Points on a hilly landscape, in no order, each with its height.
A ball rolls from a point to the lowest of its 2 nearest points, and stops where none of them is lower. Distance is the straight distance between rows; heights are no part of it.
q_660 (h 532): [ 13  12 -15   8  40  -4   7   8   7  10 -26   2   4  53 -20  11  16 -31
  21 -21 -29]
q_137 (h 469): [-11 -17  13  10 -18  -7   0  28  -2   3 -15  -2 -45  -9  13 -24  23  26
   5  11  -7]
q_968 (h 293): [ 12 -23   1   9 -42  -8   4   2 -19  29  15  10  -6 -19   7  27   1  -7
  10 -23  21]
q_284 (h 286): [-10  10 -12  -7   9  30   0 -21   8  12  28  16  21  -9 -13   7 -23   9
 -10  24   4]
q_431 (h 443): [-24 -12   1  16  19   0  25   9   8  16   0  14  25  16  -4  22 -11 -50
 -28  27 -16]
q_69 (h 521): [-13  -8  12   4  26  13  16   3  35  -8 -11  22  27  -1 -21   7  -1 -29
 -13  20 -17]
q_906 (h 190): [-15 -31  -6  11 -23 -10  16 -15  -5  29  23  -5  12 -22  30  38 -17 -25
 -15   1  -2]
q_423 (h 202): [  8  10  -3 -25  27   4   3 -24  30 -33   8  -7   9  -3   6   1 -11  13
  20 -20  16]
q_543 (h 648): [-14 -14   3  14 -30  15   4   0  -1  28  24  27  -3 -30   0   7  -9  -1
 -25  20   5]
q_940 (h 375): [-21  24 -19   1  14 -10 -27 -34 -20  10  10 -39  -4   8  13 -24  -5  35
 -24  17 -12]
q_961 (h 376): [-12   8   8   3   3  13   9   7  12 -20  -4  15  28 -20 -10 -10 -16 -19
 -41  32 -11]
q_80 (h 403): [ 23  -2   9   1 -26   8  10  23  -9   4  -4  38  -5  -5 -30   1   6 -10
  22 -18  23]
q_416 (h 461): [-26  -8  -5  -6  38  -3  -5 -29  21  -7  12 -36   8  17  28   7 -14  14
  -8  -8  -6]
q_557 (h 496): [ -1  -4   4   3  13  17  18  11  29   8  -7  35   5  -2 -28   9  12 -18
   7   6 -17]
q_405 (h 324): [  7   1  -5 -18  35   5   5 -10  38 -31 -14  -8   6  11   1   0   4   1
  25 -24  -4]
q_72 (h 424): [ 18   9  15 -15   5 -13   4   2  25 -55 -21  -7   0 -19   6 -22  10   7
   7  -9   5]
q_463 (h 343): [ 10 -14   1   6 -27   7   9   5   3  24  15  36  -4 -11 -11  18   1  -7
  15 -24  23]
q_105 (h 181): [ 14 -12  -7 -10   3  -9   9 -12   1   9  23  -5  13   6  17  30  -9  -3
  20 -35  15]
q_91 (h 341): [ 12 -13   3  -5 -16   3  -7 -16  -2  25  24   2 -21  -6   5  21  10  27
  32 -31  21]
q_718 (h 331): [  6   4  13 -15  14 -15   6  -9  27 -46   1 -14  -3 -12  23  -7  -1  11
   8 -22  24]
q_114 (h 307): [ -7 -15   2  10  -7  -2   6   8  -6  26  12  -2 -10   9  13  20   0   7
  -8   0 -14]
q_833 (h 58): [  7 -14 -13  -2 -11 -16  19  -6 -15  26  16  -2  23   9  15  42 -12 -27
  12 -23   7]
q_81 (h 244): [-16 -28  -4  11 -13 -23  22   3  -8  27   6 -17  15   8  34  38 -10 -35
  -9  -4 -14]
q_24 (h 271): [  5 -14  16  -1 -31  14 -24  12 -23  39   8  17 -32  -8 -17   0  17  17
  27  -6  13]
q_122 (h 663): [-16 -14  11  15 -32   1   2  -5  10   7  21  14 -19 -38  20  -5  -1  14
 -27  17  17]
q_752 (h 426): [ -5   7  -7   0  -1 -14 -26 -15 -26  16   6 -36 -22  12  15  -5  10  36
   3   2  -8]
q_349 (h 381): [ 13  10  20  -6 -23   6 -37  26 -43   1 -11   2 -28   7 -33 -28  13  -2
  35 -11  24]
q_285 (h 430): [-14 -12   6  -1 -17   4  -3   7  19   1  -1  13 -41 -27   6 -26  21  34
  13  18   2]
q_574 (h 449): [ -1 -18   8  -1  -5   2  16   5  42  -4  -1  26 -32 -18   4   6  15   6
  24 -31  12]
q_466 (h 425): [  2  13 -13  -8   2  27 -26 -12 -23  32  10   0  -7  17 -21  -3  -2  21
  16   8   0]
q_128 (h 319): [  4   5  15  11 -17   4  12  19  -3 -24  -7  16   8 -28  -4 -18  -9 -10
 -35  29   2]
q_634 (h 327): [-14   3 -15  -4   7  21 -13 -26  -6  32  31  -4  10   3   0  11 -16  22
  -7  17  -9]
q_217 (h 696): [ -5 -12  23  11 -28 -23   8  18   6 -20  -2  -1 -31 -30  25 -21   9  13
 -16   1  15]
q_153 (h 566): [  3  -6  10  16  -8 -26  22  33  -9 -27 -21 -16   8   8  25  -1  -6 -27
 -25   1 -11]
q_484 (h 490): [-24   5  -9   0  32  -7  -9 -13   6 -11 -12 -32  -7  22  22 -12  -5  18
 -11   2 -21]
q_92 (h 215): [ -5 -20   5   6 -18   6  -7  15  -3  37   0   8 -45  -1  -2   2  23  26
  24  -2  -6]
q_457 (h 516): [ -8  11  -6  10   8 -11  -6   6 -14  -5 -14 -25 -13  24  17 -12   3  10
 -19   2 -18]
q_210 (h 589): [  9  -6  10   6  12 -25  17  23   8 -33 -25 -21   0  20  17   0   3 -19
  -6 -21 -12]
q_869 (h 326): [ 14  -4  21  -9 -26   5 -36  10 -46  20   6  -1 -28  -1 -21  -6  14   9
  34 -18  28]
q_387 (h 585): [ -7   3   2  -5  40  -6   5  -6  30 -32 -23 -21  23  21   3   3  -7 -19
  -9 -10 -15]
q_884 (h 503): [ 17 -12  10   0  -9 -10  19  16  17 -12  -6  15 -17  -5   3   9   9  -1
  27 -41  15]
q_234 (h 379): [-10   0 -16  -1   3  -8   1 -24 -22   9  20 -29  35  10  30  25 -29 -14
 -17  11  -5]
q_888 (h 536): [ 25  24  -5 -19   5  30  -3  -8  11 -16  -8  32  26 -10 -46  -7  -3  -4
  17   8   7]
q_273 (h 216): [ -3   9  -6 -12  17  21   1 -11  13  -2   8  10   4  -1 -11  -5  -7  13
   5   9   1]
q_650 (h 678): [-14 -13  16  14 -25  -3  12  14  22  -9  -1  20 -23 -35  14 -11   4   3
 -23  11   6]
q_42 (h 574): [ 18  12 -14  13  11  -8  10  21 -22  18 -19   6   7  50 -22  14  11 -29
  10 -14 -18]
q_754 (h 392): [  7   4 -12 -10   1  14 -36 -20 -29  40   6 -19 -22  19 -11   4  14  32
  31  -4  -2]
q_609 (h 485): [ 19   8 -10   0  23   0   9  15  10  -3 -28   8   1  30 -26   5  23 -15
  34 -25 -20]
q_477 (h 357): [-16  -6 -18   8  15   6 -13 -21 -18  38  20 -25   6  13  13  20  -8  15
 -20  19 -26]
q_673 (h 411): [ 15   5 -13 -18  37   1   2  -1  32 -19 -31  -5  -1  26 -13   1  18  -5
  39 -31 -18]
q_406 (h 498): [-19  11  -9   9  28  -2   4  -4  -1 -11 -14 -15  36  19   6   3 -26 -30
 -47  19 -23]
q_623 (h 460): [ 14  -2   2  -4  -4  17  12  17  16   5 -13  35 -10  -4 -30   2  14  -7
  23  -6   0]
q_919 (h 571): [ -5  15  -8  12   8  11  -4  21  -5  -4 -41   3  -5  12 -23 -28  10  -6
 -18  25 -42]
q_489 (h 435): [ 20   8  16   7 -31   0 -25  36 -54  -4 -10  -3 -11   9 -25 -16   2 -14
  11 -12  24]
q_852 (h 499): [  3 -12  16  16 -19 -17   7  43  -8  -8 -27 -12 -38  10   8 -18  22  10
   7  -4 -12]
q_35 (h 522): [ -7  31 -13  11  32   7  -4  -8   0 -12 -26  -8  35  22 -14 -12 -18 -26
 -37  11 -36]
q_628 (h 91): [  2  21 -10 -12  20   8  -8 -12  10 -24 -13  -8   1   1  -5 -21   0  15
   6   5  -5]
q_748 (h 559): [-23 -13   9   4  41  -4   8  -6  35 -19 -28 -16  35  21  -3   6 -10 -33
 -32   9 -18]
q_218 (h 423): [  9  16  11 -12  -8  13  -5  -1  20 -36  -7  24   4 -41 -21 -35   6  11
   2  22  11]
q_59 (h 229): [  8  20   7  -3 -10  -4  -4   4 -17 -33  -2  -4  12 -13  -2 -23 -10   2
 -29  24  12]
q_97 (h 459): [  9  16 -12 -11   1  38  -7 -11 -14  31  20  24  11  13 -36  10 -10   6
  17   7   9]
q_327 (h 233): [ 16  23  -4  -5  11   4  -7   4   6 -36 -34  -4  12   1 -16 -28   8  -1
   4   0 -16]
q_730 (h 345): [-19 -12  -6   9   3  -1   3  -3 -13  25  14 -15  11   7  22  17 -13  -3
 -29  22 -19]
q_527 (h 551): [ 16  -7   5  -1   3 -20  19  18   2 -16  -6  -9  -3  15  17  13   4 -11
  14 -36   7]
q_298 (h 602): [  3   6  -9  12   9   6  11  18 -16  30  -3  14   5  32 -18  16   5 -22
  -3   9 -23]
q_591 (h 622): [-12   0 -11  15  -3  10  15  12 -17  42  11  26  20  18 -15  22  -9 -32
 -20  29 -19]
q_366 (h 344): [-25  19 -14  -1  18   8 -16 -25  -4  -4  14 -16   3  -3   7 -22  -8  29
 -21  29  -6]
q_94 (h 539): [-10  -2  15  10  31  -3  13   4  26 -14 -21   7  45  13 -17  11   0 -49
 -26  18 -24]
q_985 (h 234): [ -1  13 -17 -21  19  10 -19 -11  23 -26 -24   1   1 -16 -11 -44  11  19
  15  20 -11]
q_705 (h 294): [  3   8  -8 -21   1  15 -12 -17  20  -7  13  18 -18 -24 -13 -25  10  34
  33   6  25]
q_344 (h 154): [ 19  16  -1 -21  -3   3 -12 -15   3 -23   9   3  -8 -10 -10 -16   8  28
  36 -13  34]
q_552 (h 174): [-14 -16 -13   2   9 -16  22 -10  -8  20  15  -9  33  24  18  42 -16 -47
   0  -6  -7]
q_949 (h 397): [ 11 -13   3   1 -25  10   3   4  19  11   8  34 -28 -22  -5   4  15  13
  28 -30  26]
q_625 (h 350): [ 22  22  10  -4  -5 -14  -8  11   3 -58 -34 -13   3 -14  -9 -39  12   4
   1   2  -4]
q_472 (h 494): [ 21  18  -3 -15  -4  33  -6  -2 -11   7   3  35  10   2 -44  -2  -4   0
  23   1  20]
q_421 (h 377): [-16  -2  -9 -18  -4   8 -15 -12  11   9  11   7 -32 -25  -8 -34  17  44
  24  22  12]
q_758 (h 636): [-16  -8   2  18 -19  15  15  16  -7  34  13  31   5  -9  -9  10  -6 -16
 -24  29  -7]
q_710 (h 470): [-18  -4  -8  11  30  -9  15   2   5   4  -7  -7  35  35   4  20 -14 -47
 -27  11 -17]
q_706 (h 543): [ 18  17   1  -8 -14 -10  -9  -6 -26 -13  14 -11  12  -2   7  -1 -11   5
  -1  -7  30]
q_22 (h 414): [-12   1   2  11   7   6  23  14   0  -1  -7  21  32  -2 -11   7 -16 -42
 -38  33 -16]
q_338 (h 560): [ -4 -22  16  14 -10 -19  27  28  19 -14 -10   7  -7  -7  22  11   3 -24
 -14 -13  -1]
q_815 (h 402): [ -6  16 -20   6  13 -10 -26 -26 -30  22  -3 -47 -14  25  21  -6  -1  28
 -13  -4 -22]
q_331 (h 282): [ 20  21  -6 -19  -3 -16 -23 -26 -16 -16  18 -21  -3   5   1  -9   3  30
  24 -20  32]
q_658 (h 486): [  7   7  12 -12   0  13   9  -7  30 -31   6  24   9 -36  -7 -11  -6   3
  -2   0  18]
q_631 (h 533): [ 13  18   2 -22  12  25   0 -19  26 -26   8  24  27 -24 -26  -7 -11   1
   6  10  13]
q_864 (h 573): [  3   1   6  -3  -7 -13   9   3  -6 -15   7  -8   3  -7  21   2  -7   2
 -11  -3  12]
q_32 (h 433): [-13 -16  -2  -3  18 -17  -1 -27   6   5  27 -39  11   8  40  27 -16   5
  -7 -15   3]
q_626 (h 275): [ 17  -1  -6 -15   6  -1   2 -15   3  10  21  -5  -6  11   6  21   0  22
  35 -38  20]
q_29 (h 541): [  3  -4   3  16 -12 -23   8  26 -25  -5 -13 -23  -6  19  23   1  -1  -7
 -15  -2 -13]
q_553 (h 246): [ -1 -28  -7   8 -30   0   5 -13  -3  40  29  10  -2 -22  14  35  -9  -7
  -1 -11   8]
q_611 (h 529): [ -7 -18  19  15  -7 -18  20  38  17 -19 -25  -2 -30  -1  18  -6  17  -2
  -6  -7 -15]
q_238 (h 588): [-10 -23   5  17 -27 -11  22  11  25  -8   3  27  -1 -28  23  15  -6 -32
 -20 -11  16]
q_719 (h 599): [  0  -8   4   3 -12  -4  20   3  12  -5  12  14   9 -16  12  11 -15 -17
 -14  -3  15]
q_938 (h 351): [ 10  17 -15 -19   4   3 -30 -27 -15  12  11 -18 -17  11  -3 -10  13  38
  34 -11  15]
q_550 (h 382): [  4 -12   7  -1 -18  -7  -8 -10  -6  16  19  -7 -25 -12  13   4   8  30
  12  -8  13]
q_950 (h 266): [ -4 -28   7  13  -8  -7   3   9  -5  38   7  -8 -34   3  15  19  17  18
  10 -11 -18]
q_877 (h 416): [  0 -14   5  -1  -7 -12 -20 -19 -18  25  18 -35 -31 -11  14   7  15  43
   8   1   1]
q_264 (h 545): [-12  20 -13  15  25  13  -6   7   1  -1 -38   1  19  15 -22 -20  -2 -19
 -31  28 -50]
q_858 (h 406): [ -9 -15  -6  -5  -4 -15   5 -30  -8   4  31 -27  26  -8  36  30 -26 -10
 -11  -4  11]
q_51 (h 301): [ -6  22  -6   0   3   6  -9 -12 -19 -11  10  -9  16  -4   3 -17 -16  13
 -30  30   3]
q_279 (h 346): [ -5  11  -1 -12   1  13 -12   0  18 -23 -18  13  -4 -35 -21 -49  12  23
   1  38  -5]
q_534 (h 479): [ 22   2  19   0 -42 -19 -18  16 -49 -11   4 -10  -6  -4  -1 -10  -1  -7
   5 -13  38]
q_832 (h 510): [ 16  20  11  -6 -26 -20 -31  -3 -50 -14   8 -22   1   4  -6 -16  -2   5
  -1  -4  35]

For each start below, name the point where the ball stops.
q_888: q_344
q_406: q_59
q_748: q_906
q_238: q_344
q_650: q_423
q_153: q_92
q_719: q_92
q_527: q_906

Call two points neighbours if one is among the 2 nearest of the other. Go from one point of each pair to the other, from neighbour to neighbour, staying as low as possible. Name the highest point that can't be avoided.
q_628 / q_423: q_72
q_59 / q_906: q_752
q_423 / q_344: q_888
q_92 / q_833: q_919
q_906 / q_833: q_81
q_628 / q_92: q_477
